Points on a hilly landscape, in no order, each with its height.
A ball rolls from a point to whichever of its 2 nearest points has the largest drop for the distance, and stops where none of them is lower. Distance is the straight distance between rows; heights are no part of it.
J740: [155 125 113 184 102 137  80 162 143  75  96 117 212 135 127 132 139 178
 160  98 126 112 144]  (h 727)
J71: [133 103 119 136  96 127 145 103 130 161 101 104  97 151 192 139 157 100
  61 108 137 150 121]  (h 858)
J415: [144 118 121 142 172 135 171 117 122 106 105 136  99 110 113 131 138 127
 105 136 121 100 116]  (h 187)
J396: [147  96 164 136  94 149 173 119 136 122 113 156  84 151 118 164 184 110
 130 100 120 119 119]  (h 824)
J737: [147 115 110 145 169 119 190 106 119 113  78 138  75  68 121 133 140 141
  98 131  81 144 117]  (h 209)
J877: [150 137  85 101 159 123 143 109  72 183 151 127  69 111 155 138  71 113
  71 169 154 149 154]  (h 682)
J496: [157 125 149 130  60 121  59 168 136 131 117 132 180 169 104 107 121 179
 174 148 144  85 155]  (h 333)
J286: [125 135 119 109 172 125 157 131  85 173 149 141  97 117  85 113  84 127
 115 150 137 110 129]  (h 618)
J723: [124 116  75 157 185 161 121 102 119 108  97 126 107 102 202 137  86 111
 112 126 132 130 113]  (h 257)
J52: [ 94 149  98 110 171 162 131 122 105 118 167 125 120  96 131 119 121 107
 141 145 139 147 135]  (h 172)
J468: [179 156 161 122 118 125 137 133 177 105 157 154 126 163 104 155 153 103
 127 158 164  69 131]  (h 80)
J329: [132 119 149  98  48 100  95 190 116 167 180 123 160 171 116  81 149 134
 125  88 101 154 155]  (h 739)
J934: [109  99 115 143 127  97 135  73 171  98 125 106 111 129 161 180 211 114
 101 107 152 145 115]  (h 812)
J968: [178 104 121 183 118 137 127 165 144  63 126 150 173 144 120 158 164 157
 144  84 124 103 147]  (h 709)
J710: [118 107 177 120 122 158 166 110 145  94 102 134  60 117 113 155 202 106
 158 126 122 120 108]  (h 833)
J16: [164 114 125 134 148 107 193 138  87 182  74 158  79 104 112 111  64 134
  80 143 103 142 126]  (h 250)
J42: [150 145 150 152 139 138 137 194 122 105 152 130 146 114 161 119 188 139
 155 118  99 155 158]  (h 685)
J646: [108 150 144 105 126 103 149 112  96 178 131 120 130 138 131 113  99 126
  95 109 104 136  96]  (h 480)
J112: [173 101 150 153  99 135 160 128 139 136 109 163 126 165 102 151 132 130
 122  99 129  96 120]  (h 813)
J910: [107 141 105 126 210 140 114 137 136  56 157 111 141 111  80 115 100 137
 131 189 187  91 126]  (h 652)
J575: [102 125 131 109 108 165 124 132 116 147 129 139 153 139 106 100 132 122
 164 110 132 120 115]  (h 239)
J516: [107 127 142 101  66 142 104 131 165 150 152 115 151 165 127 109 155  99
 149 160 182 120 148]  (h 158)
J870: [131 111  96 167 185 124  82 137  88  99 131 100 160 111 144 150  86 178
  94 141 168  97 139]  (h 235)
J326: [178 150 169 134  62 119  96 165 154 138 114 142 177 192 111 141 102 144
 159 134 136  80 136]  (h 305)
J89: [129 180 184 102  49 107 106 131 198 120 100 130 137 161 118 128 170 130
 186 130  75 130 112]  (h 360)
J167: [146 191 207  85 120  78 102 183 139 156 117 140 165 146 134  92  90 158
 161 154  88 111 127]  (h 129)
J331: [148 100  79 140 149  97 156 129  73 154 143 111 148 105 105 137 134 159
  74  93 118 167 136]  (h 526)
J488: [ 90 135 104 132 169 148  66 133 112 102 153 113 180  97 110 107  94 145
 169 165 165 131 149]  (h 906)
J914: [ 77 119  59 115  91 169  52 118 104 123 149 123 135 132 184 102  83  99
 159 117 137 183 141]  (h 733)
J991: [141 124 131 140  56 118 120 117 125 142 126 140 185 179  66 147 105 159
 143  65  98 115 107]  (h 778)
J830: [135 114 112 127 136  97 129 122  92 174 139 107 155 140 141 124 103 150
  83  99 123 138 126]  (h 500)
J93: [104 129  63 134 141 132  49 140 115 109 154 100 175 102 171 124 110 140
 145 138 159 164 175]  (h 920)
J672: [128 125 139 124 175 140 128 147  88 133 162 145 135 119  54 113  92 142
 135 171 181  75 123]  (h 631)
J741: [ 77 114  85 134 151 127  69  94 147  89 160 124 217 111  85 117 127 146
 164 143 163 141 145]  (h 893)
J378: [ 62 109 127 100  93 138 101  85 157 126 130  88 114 127 168 137 168  78
 139 129 153 168 124]  (h 771)
J298: [140 110 124 135 178 147 120 150 125  77 161 147 137 131  78 129 130 132
 127 169 198  85 136]  (h 642)
J250: [131 115  88 104 165 128 188  98 109 158 118 139  44  83  98 123  99 122
 105 168 130 122 133]  (h 604)
J309: [119  96  61 113 165 140 174 101  88 136 145 163  62  69  97 133 125 120
 127 146 116 173 153]  (h 619)
J425: [171 100 144 148 133 140 168 172 109 126 141 147 112 131 157 130 187 115
 114 130 138 140 174]  (h 669)
J967: [176 181 173 139 157  79  96 149 149 104 146 123 151 142 102 141  91 166
 109 164 151  55 119]  (h 191)
J689: [141 142 151 134  84 115 109 188 144 116 149 121 169 143 157 109 198 145
 168 110  96 164 177]  (h 703)
J259: [115 163 169  80 102  94  83 187 126 182 130 117 160 151 138  64  79 135
 143 152 102 126 147]  (h 105)
J41: [124 110 104 165 172 153  73 168  79 118 125 120 130 119 181 129  64 149
 124 150 161  96 140]  (h 206)
J881: [ 96 136 161 121  87  99 127  87 149 141 101  95 119 140 150 137 160 114
 121  77  98 151  83]  (h 288)
J941: [177 162 204 128 161 107 174 155 117 157 103 170 120 125 121 127  76 139
 103 134  80  93 108]  (h 449)
J183: [120 126 123 160 127 150 105 133 153 116  79 116 167 142 175 111 118 124
 144 113 140 101  96]  (h 205)
J435: [140 130 149 109  66 113  80 215 148 146 135 114 160 162 142  75 159 142
 153 118  72 163 171]  (h 721)
J652: [114  72 130 156 102 147 153 113 117 135  71 123  96 127 189 137 147 116
  89  81  92 168 103]  (h 868)
J3: [128 125 153 120  52 154 121 149 159 144 106 147 163 183 111  98 130 124
 165 107 130  85 113]  (h 271)
J943: [139 147 100 139 192  75 164 111  98 134 148 108 110  82 121 142 147 164
  76 127  93 165 134]  (h 555)
J791: [135 112 154 122  58 104 123 164 106 175 154 135 163 176  78 108 121 151
 129  71  92 138 123]  (h 757)
J296: [109  85  86 120 128 166 175 118  95 134 134 156  88  88 121 128 168 108
 134 125 123 157 143]  (h 634)
J540: [157 141 129 150 185 100 103 143 132  92 136  94 153 126 125 145  94 160
  75 160 184  70 131]  (h 225)
J611: [ 84 145 112 139 124 157 117 105 154 110  92 112 131 106 187 110 120 119
 146 121  95 137  96]  (h 229)
J678: [149 191 173 135  82 121 127 144 184 101 108 147 146 157 100 135 138 134
 194 120  82  91 108]  (h 389)
J925: [147 146 178 109  77 117 125 126 176 159 133 137 134 180 132 135 145  98
 131 156 164 100 131]  (h 126)
J684: [138  72  72 146 130 125 152  92 127 150 102 120 115 128 148 138 127 121
  58 111 153 128 131]  (h 845)
J624: [140 137  75 119 174 152  95 118  62 146 177 138  86 120 161 137  45 117
 126 155 162 161 158]  (h 699)
J712: [126 103  86 132 204 162 156 122 128  84 129 145  86  94 121 129 134 112
 101 166 159 114 143]  (h 162)
J60: [134  69 108 163 116 129 179  89 125 144  51 132 125 123 137 130 127 139
  89  78  85 149  82]  (h 876)
J66: [187 122 134 177 114 123 139 162 141  94 148 142 136 158 145 170 208 125
 109  99 138 127 160]  (h 688)
J563: [137 111 116 129 137 110 201 109  91 164  72 141  64  70 113 126  94 157
  96 119  72 176 113]  (h 231)
J772: [151  92 138 143 113 103 189 113  88 176  81 140 128 136 103 126 101 154
  88  67  67 161 109]  (h 885)
J779: [ 81 158 161  69  77 137  94 125 170 162 144 110 143 155 100  93 129 109
 172 165 154 136 126]  (h 115)
J4: [126 122 107  93 136 133 139 119  91 180 170 126  82 131 157 127 117  89
 102 146 157 151 157]  (h 666)
J532: [ 66 105  92  99  83 159  79 120 140 143 148 106 134 132 185 104 145  77
 144 118 139 174 154]  (h 753)
J20: [ 84 124 163 100 159 136 158  93 133  96 138 127  60  88  97 151 185 106
 154 142 127 137 102]  (h 841)
J482: [ 96 133 161 109 105 109 127  92 171 112 144  95 106 132 145 162 208  99
 149 127 147 144 119]  (h 790)
J615: [149 127 135 167 148 159  97 156 123 109  87 125 154 134 162 125  85 143
 133 147 164  71 123]  (h 181)
J271: [112 148  71 105 206  95 156  79 112 127 150 102  83  78 109 142 110 131
  81 156 121 159 120]  (h 581)
J351: [113 127  70 126 131 154  72 126  74 140 166 137 117 142 193 118  44 108
 139 118 142 177 141]  (h 716)
J337: [113 148 109 128 139 118 100 105 172  74 172 117 191 121  53 132 135 160
 167 137 165 107 126]  (h 877)
J485: [128  99  77 123 200 176 134 133 106  91 169 148 103  90 129 138 141 101
 142 166 170 149 171]  (h 134)
J375: [ 90 157 154  72  95 128  93 147 133 184 141 127 133 147 130  69  81  98
 159 156 124 117 120]  (h 79)
J361: [ 65 146 131 124 133 119 115  95 118 132 113  99 101 103 180 128 128 113
 123  86  75 172  90]  (h 255)
J807: [106 150 137 108 158 121 132  98 181  66 181 132 150 118  46 141 161 123
 141 156 168 118 123]  (h 861)
J743: [185 164 170 179 128 121 135 154 161  82 116 155 141 149  96 156 117 137
 155 122 106  82 108]  (h 414)
J184: [105 107 135 105 115 148 153 112 101 152 149 123  93 119 144 127 174  91
 120 132 143 147 148]  (h 650)
J790: [ 66 157 101 106 135 141 106 115 109 149 152 110 137 104 131 105 102 112
 170 128 117 146 116]  (h 204)
J947: [ 98 164 161 102 167 139 149 110 166  85 161 125 100 101  79 133 158 108
 151 164 148 112 102]  (h 850)
J241: [166 195 192 107 135  98 121 162 159 139 147 132 157 137 129 120 117 146
 140 162 132  84 132]  (h 157)
J869: [165 138 172 162  63 123 152 118 158 132 107 143 152 181  99 164 101 115
 134  78  97 107  94]  (h 800)
J680: [130 137 110 147  89 125  74 121 184  83 125 134 206 139 104 120 169 176
 189 111 111 142 130]  (h 751)
J917: [134 170 193 105 144  99 171 116 119 162  95 134  99 134 143 124 108 112
  92 126  80 117  93]  (h 463)
J818: [189 146 177 157 157 114 182 140 145 108 103 156 113 134  86 158 105 154
 105 119  79  97 112]  (h 434)
J355: [ 96 107 153  88 145 117 180  61 131 132 105 121  31  89  78 152 180 107
 119 144 142 131 112]  (h 851)
J346: [133 135  97 154 153 148 109 144  96 136 115 113 134 119 213 125  94 114
 113 121 130 128 134]  (h 233)
J831: [108 142 161 112  51 113 103 125 177 129 112 103 135 158 149 129 170 129
 157  98  99 138 115]  (h 326)
J508: [ 95  70  83 139 127 130 139  70 136 128 122 123 134 116 160 160 176 104
  98 101 146 146 126]  (h 830)
J120: [144  97  74 166 168 152 164 119 102 133  66 144  98  86 163 138  91 138
  94 118 107 138 122]  (h 234)

For each start below, name the point where the ball stops.
J540 | J375
J60 | J250
J877 | J250
J16 | J485
J941 | J615
J496 | J485
J396 | J425
J482 | J250
J271 | J615
J772 | J485
J326 | J485
J488 | J425
